Each row is a point on a landscape with many valleys, with its height.
A ball rolls from a point to the lowest of its 3 nearest points, and stops where none of them is lower. Distance is the straight distance between rows; heights are no part of it.
<141> (h 132): [116 167 113 131  70 111 104 143 137  94 137 100 135 115 153 155 151 114
 142  72 135 155]
<1035> (h 442): [133 154 128  98 134 167 160 107 141  98 123 120 122 166  95 221  93 150
 149 149 115 120]
<239> (h 275): [157 109 151 155 162 131 136 108 120 150 114 136 121 121 136  86 128 114
 108 139 145 137]
<29> (h 232): [136 137 126 146 114 104  84 130 121 130 128 141 122 104 170 123 139 120
 131  86 139 128]
<1093> (h 189): [156 117 130 157 149 125  93 156  88 163 113 105 141  57 124  54 132 105
 125 120 123 138]
<140> (h 630): [137 111 141 137 153 134 124 137  99 141 121 138 137  96 129  81 142 111
 114 127 145 130]
<1072> (h 311): [158 106 136 141 133 104  83 161  93 138 113 116 145  71 134  80 152 121
 108 117 142 146]
<573> (h 293): [131  99 152 133 182 130 177 112 154 166 115 156 121 183 122 113 120 140
 102 174 125  97]
<614> (h 519): [126 156 119 102 116 164 147 117 150  87 128 115 117 172 100 206 106 154
 160 141 130 129]
<1191> (h 142): [121 148 120 118  94 127 130 124 148 102 136 110 119 154 123 167 116 138
 136 129 125 149]
<291> (h 496): [145 164 124  78 127 203 169 117 148  86 132 133 134 161 101 244 128 133
 185 115 124  98]
<953> (h 234): [134 145  95 128  51  97 103 142 129  77 146 102 132 109 130 162 168 124
 154  75 120 141]
<617> (h 208): [ 98 109 148 113 152 148 166 111 158 145 149 134 114 168 121 137 100 123
 112 151 118 109]
<890> (h 414): [110 128 126 104 120 148 154 107 147  89 136 123 119 160 103 189  94 164
 142 174 114 113]
<1003> (h 290): [104 132 132 119  94 125 122 110 150 112 148 134 125 147 126 156 114 133
 131 135 122 125]
<324> (h 205): [101 107 158 118 143 153 166 123 136 143 132 143 134 144 133 120 126 112
 109 146 144 129]
<962> (h 607): [134 153 110  83 115 165 152 111 155  84 137 126 138 138  93 225 137 133
 162 116 126 125]
<593> (h 436): [161 117 106 157 126  90  64 145  92 163 109 122 123  55 137  88 153 121
 136  99 155 148]
<802> (h 417): [136 149  99 147  65  73  84 157  99  89 157 126 134 105 145 148 165 112
 173  67 127 161]
<108> (h 374): [110 124 132 112 125 141 152  98 147  91 131 129 129 167 102 177 100 157
 118 161 110 130]
<1157> (h 77): [123 163 121 116  93 124 122 119 148  93 148 103 126 127 134 154 133 112
 143 101 122 155]
<153> (h 404): [134 127 113 158 115 104  68 146  94 141 109 131 130  93 164 125 153 120
 140  94 139 143]
<712> (h 125): [143 117 135 153 164 135 126 130 111 146 119 131 134 106 141  83 142 104
 119 122 132 134]
<1236> (h 271): [131 130 119 141 109 109  91 129 128 129  99 161 134  96 159 133 133 119
 130 106 137 136]
<242> (h 330): [105 109 142  92 128 145 183 118 148  92 135 137 122 163  95 168  95 149
 117 164 108 121]
<430> (h 429): [116 132 138  91 126 152 170 115 130  85 136 114 137 168  91 202  91 156
 138 171 101 115]
<1216> (h 170): [117 158 114 146  76 108  94 153 130 110 147 123 116 102 152 129 156  97
 149  64 139 153]
<522> (h 246): [152 104 125 144 163 122 132 114 100 159 102 131 127 131 130  41 120 126
  94 163 139 111]
<1291> (h 367): [104 114 156 107 162 159 187 112 159 156 127 143 114 215 112 142  91 153
 107 166 104  88]
<541> (h 388): [126 156 115 113  96 133 135 114 149 103 140 109 122 160 128 172 104 143
 153 140 129 148]
<1162> (h 441): [124 154 129  99 127 160 149 101 141  98 137 132 126 174  98 198  83 162
 154 155 123 129]
<656> (h 184): [132 107 138 145 169 135 149 102 124 155 116 143 122 153 149 100 121 126
 115 163 142 119]
<551> (h 416): [132 147 127 161  95 103  65 140  97 153 116 125 109  95 155 132 148 115
 132  76 147 154]
<1232> (h 435): [139 150 132  89 130 171 162 104 136 105 130 132 120 180 103 233  79 158
 142 169 121 119]
<682> (h 298): [129 153  90 139  67  78  91 164 103 113 153 117 122  73 149 138 171 115
 158  60 128 144]
<257> (h 419): [101 116 167  98 136 184 197 128 148 117 159 125 121 181  77 159  85 132
 138 169 109 105]
<917> (h 118): [108 151 113 142  97 106 102 122 128 127 118 132 126 119 156 136 129 120
 132  95 135 148]
<110> (h 195): [138 108 140 141 163 135 151 106 122 155 102 140 116 161 139  88 121 125
 105 165 143 120]
<501> (h 221): [152 126 111 146 115  99  55 155  90 174 115 111 118  64 150  98 158 122
 149  93 140 142]
<517> (h 553): [101 115 138 124 126 116 137 121 145 123 128 148 143 133 148 113 140 116
 120 130 115 132]
<894> (h 350): [144 107 135 143 137 117 100 134 108 144 115 142 138  83 149 103 156 118
 127 118 138 129]
<91> (h 410): [139  99 161  99 196 146 208 123 157 168 121 158 119 196  94 110 120 144
  76 186 114 101]
<1257> (h 397): [109  95 161 110 171 138 189 124 162 152 124 151 104 219 111 130  94 148
 101 182 111  87]
<566> (h 583): [107 108 145 133 151 127 132 128 122 123 125 144 123 102 142 102 141 108
 119 122 142 124]
<1010> (h 316): [142  99 140 135 179 119 178 110 128 145 125 163 130 173 125  74 124 155
  92 176 126 101]
<755> (h 399): [125 112 140 154 143 141 145 110 115 139 111 150 131 106 142  92 138 102
 123 125 140 140]
<1174> (h 95): [133 151 107 104  80 112 121 143 144  79 150 104 147 111 127 186 159 134
 155  79 129 152]
<1200> (h 439): [115 115 133 128 124 110 102 119 139 122 122 145 122 103 163 115 137 121
 129 120 124 120]
<1246> (h 278): [158 123 123 155 160 121 126 140  90 156 110 123 122 110 132  37 104 127
 108 166 136 110]
<1131> (h 260): [122 148 129 122 107 121 123 114 141 111 135 113 126 146 124 167 119 150
 132 117 122 149]
<1124> (h 424): [148 131 141 157 156 126 121 128  97 158 113 108 135  90 131  57 128 107
 106 138 143 135]
<1019> (h 196): [113 130 124 120 104 118 117 110 142 118 128 146 117 116 154 123 131 136
 114 119 111 133]
<386> (h 225): [110 173 109 140  82 120  86 143 124 131 146 134 122  96 150 137 149 111
 147  60 141 154]
<1218> (h 449): [142 104  96 166 172  96  59 165  99 196 119  91 138  85 139  37 105 113
 106 118 131 105]
<554> (h 461): [130 169 137  75 120 194 173 114 162 106 126 156 129 177  94 252 102 132
 175 121 120  88]
<1265> (h 340): [140 109 113 175 155 108  62 174 100 189 118  75 148  69 117  42 114  99
 115 105 125 119]
<948> (h 185): [113 153 112 120  66 102  98 147 129  96 154 118 132 107 150 145 164 122
 152  61 126 163]
<610> (h 248): [136 137 111 133  84  99  80 173  93 141 143 125 118  66 143 139 174 110
 166  50 141 149]
<1166> (h 460): [126 104 135 138 133 124 114 146 120 121 120 145 128  87 149 104 163 120
 122 114 132 148]
<270> (h 212): [107 146 114 117  94 142 134  96 157 108 135 116 124 154 123 189 105 156
 143 147 125 141]
<480> (h 379): [ 99 137 130 117 104 141 143 111 164  85 137 131 134 145 114 152 116 145
 129 158 121 118]
<339> (h 183): [114 151 126 124  97 112 106 115 148 124 138 130 124 135 156 127 121 139
 140 109 123 155]
<45> (h 467): [124 124 142 130 117 118 117 123 140 109 127 146 120 107 161 110 130 135
 118 107 115 136]
<648> (h 671): [117 159 119 105 106 132 137 109 152 101 133 121 112 165 121 186 109 154
 141 142 125 130]
<1288> (h 375): [155 138 121 144 107  92  60 154  85 153 105 139 121  74 146 114 156 117
 137  79 144 151]
<1143> (h 346): [104 128 144 102 139 165 179 125 150  90 152 138 129 176  84 180 108 167
 126 169 108 106]
<947> (h 292): [101 112 154 109 146 166 175 107 161 155 147 141 131 198 112 137 102 138
 120 161 116  99]
<1121> (h 52): [118 155 125 126  83 117 113 121 137 113 142 117 118 128 145 144 140 107
 158  90 135 150]
<919> (h 353): [102 119 139 116 107 119 136 115 166 109 139 147 133 132 135 132 118 130
 130 137 113 133]
<1243> (h 398): [111  88 155 114 173 153 177 106 156 154 130 166 113 212 112 127 102 147
  97 176 111  92]
<190> (h 366): [147 115 123 146 139 115 105 145  98 138 124 148 125  73 151  87 150 134
 134 119 144 129]
<395> (h 42): [ 96 117 155 113 147 168 186 121 151 136 147 128 112 198 103 143  89 129
 103 175 100 100]
<694> (h 609): [126 156 112 102 121 163 141 106 144  99 120 111 135 154 102 195 112 136
 146 127 138 153]
<677> (h 146): [137 148 105 100  95 135 126 133 151  64 154 114 139 121 110 194 148 123
 155 104 132 161]
<884> (h 291): [ 93 117 142 115 136 139 175 125 155 109 158 139 135 160 134 141 104 137
 115 145 111 122]
<699> (h 319): [128  81 148 130 181 141 191 122 151 149 124 166 126 193 116 102 124 149
  88 195 127  80]
<241> (h 500): [124 151  83 116  59  69  90 141 116  86 145 102 136 106 157 163 165 123
 162  65 131 150]
<570> (h 335): [146 118 117 167 155 110  76 143  93 177 105 104 131  88 130  23  96 111
 106 142 115 113]
<207> (h 236): [154  99 132 147 169 114 142 102 106 156 109 146 131 125 138  72 122 122
  97 165 137 117]
<855> (h 354): [159 106 129 143 123 104  73 156  92 150 107 123 140  54 129  85 163 122
 120 118 140 141]
<763> (h 337): [146 123 124 156 165 118 118 133  91 165 107 114 129 103 149  38 113 111
  97 158 134 120]
<592> (h 453): [128 166 126  86 131 178 157 106 154 110 128 140 132 187 101 252 117 145
 165 154 114 106]
<649> (h 305): [137 111 136 141 128 120 111 128 115 130 109 158 113  91 135 112 164 130
 119 119 135 125]
<926> (h 251): [143  99 153 151 181 129 168 105 130 152 106 147 136 163 132  80 125 141
 100 177 132 104]
<607> (h 180): [128 147 117 146  97 103  97 137 126 143 122 133 116 113 170 134 140 121
 135  91 141 143]
<51> (h 96): [117 151 119 134  84 110 101 137 109 121 136 103 127 114 145 144 163 112
 139  79 131 146]
<230> (h 432): [118 134 144  86 137 167 166 112 137  96 116 138 125 179  77 219 102 170
 136 181 111  96]
<1279> (h 262): [149 112 123 144 134 114  87 148  89 147 120 116 141  59 131  66 148 106
 124 114 125 138]
<974> (h 272): [ 93 106 147 128 139 155 173 114 159 152 148 129 120 152 134 126 114 120
 112 156 131 116]
<904> (h 336): [128 144 107 146  71  75  68 163 107 110 150 123 125  81 142 139 162 119
 168  60 122 142]
<1280> (h 203): [133 157 113 138  88 105  85 157 100 138 130 120 120  84 151 124 168  97
 159  56 153 146]
<423> (h 466): [150 137  81 137  41  71  70 147 109  99 162 124 132  84 147 161 178 119
 180  48 133 126]
<529> (h 294): [148 130 132 150 152 126 114 154  89 155 117 106 133  78 127  63 136 103
 119 137 125 145]
<770> (h 472): [127 160 128  89 118 164 159 108 158  86 120 116 132 160  97 225  90 142
 163 139 130 128]
<769> (h 363): [135  91 158 111 194 136 215 124 157 161 124 164 136 207 113  91 129 164
  87 188 115  90]
<867> (h 220): [145 113 134 140 175 116 151 104 104 157  99 144 123 142 134  59 127 122
 100 174 138 118]
<724> (h 306): [156 115 113 166 148 123  87 159  93 184 118  87 132  78 128  39 105  94
 109 121 127 126]
<1110> (h 124): [129 148 113 123  76 114 106 146 138  91 161 112 145 108 127 160 158 123
 148  78 130 168]
<438> (h 318): [146 123 115 166 154 127  85 138  94 176  98 107 134  93 131  48 121 111
 105 149 134 123]
<48> (h 266): [140 118 115 167 151 115  79 164  95 176 113  89 148  63 124  50 116 109
 106 124 119 130]
<272> (h 348): [153 118 140 152 139 131 106 158  95 148 115 108 137  56 120  80 150 115
 101 126 142 136]
<1026> (h 302): [154 111 125 149 142 108  78 169  95 146 124 110 142  49 125  60 137 113
 131 119 125 129]
<891> (h 238): [123 109 139 136 174 132 165 110 146 163 128 149 116 178 143 114 120 120
 102 170 134 105]
<280> (h 300): [153 113 119 152 168 115  99 137  94 177 112 112 131 105 126  42 116 124
 106 149 128 111]
<378> (h 304): [139  98 136 132 174 122 170 103 125 138 108 154 127 156 119  65 134 139
  95 177 132 104]
<516> (h 261): [136 129 125 147 114 105  84 129 116 123 113 154 126  91 148 117 148 123
 126 107 127 124]
<253> (h 339): [114  82 160 108 188 128 204 130 144 148 126 162 132 195 102  88 127 144
  94 180 118  85]
<806> (h 231): [108 123 137 140 155 150 151 111 136 131 122 149 121 118 146 110 137 105
 112 137 148 118]
<857> (h 504): [168 107 110 162 129  84  67 170  83 146 110 107 141  46 126  76 158 138
 133 100 126 135]
<899> (h 555): [126 152 122  87 128 171 144 117 152  92 133 115 131 145  87 233 125 140
 153 124 133 122]
<1208> (h 312): [ 88 124 153  92 132 154 180 113 159 109 145 126 127 173 106 134  91 136
 114 156 111 106]
<880> (h 623): [134 155 121 101 119 156 134 127 152  88 145 101 133 142 102 216 124 148
 166 113 130 151]
<352> (h 162): [113 112 143 134 159 154 166 106 133 150 124 154 132 150 143 106 126 114
 110 146 138 127]
<660> (h 222): [ 98 142 119 128 101 119 112 105 145 115 126 123 122 135 144 152 122 139
 127 117 119 141]
<490> (h 365): [139 116 113 176 174 109  69 152  98 181 112 102 129  74 132  32 102 108
  95 123 117 111]
<342> (h 327): [ 92 117 152 110 136 161 193 120 160 122 154 133 123 173 102 147 113 134
 133 145 106 120]
<1192> (h 370): [135  82 141 118 192 123 202 122 141 147 119 147 138 181 117  84 124 139
  97 186 119 103]
<768> (h 194): [120 164 110  90  98 131 133 127 152  77 143 111 138 140 111 191 144 131
 149 103 146 171]
<636> (h 102): [127 157 113 116  79 115 110 134 141  85 158 108 142 133 126 171 148 123
 142  89 143 157]
<976> (h 147): [115 162 105 115  94 149 139 110 149  82 136 103 127 154 121 177 119 144
 138 125 135 161]

Two balls start at each pair of points below. Name the first point that both come to, or write never.
<423> / <904>: <610>
<763> / <378>: <867>
<1192> / <91>: <656>
<769> / <1143>: never

Where does a ball stop that starts at each point below?
<280>: <352>
<253>: <352>
<880>: <617>
<207>: <352>
<291>: <617>
<962>: <617>
<430>: <617>

Call two points neighbours if one is among the 3 nearest of the other. Go from one point of each pair to the other, from neighbour to neighbour, staying as low as possible. Name the highest point that can't be avoided.
<617> / <1191>: <480>
<1174> / <501>: <153>
<712> / <352>: <239>
<617> / <352>: <974>
<1174> / <1121>: <636>
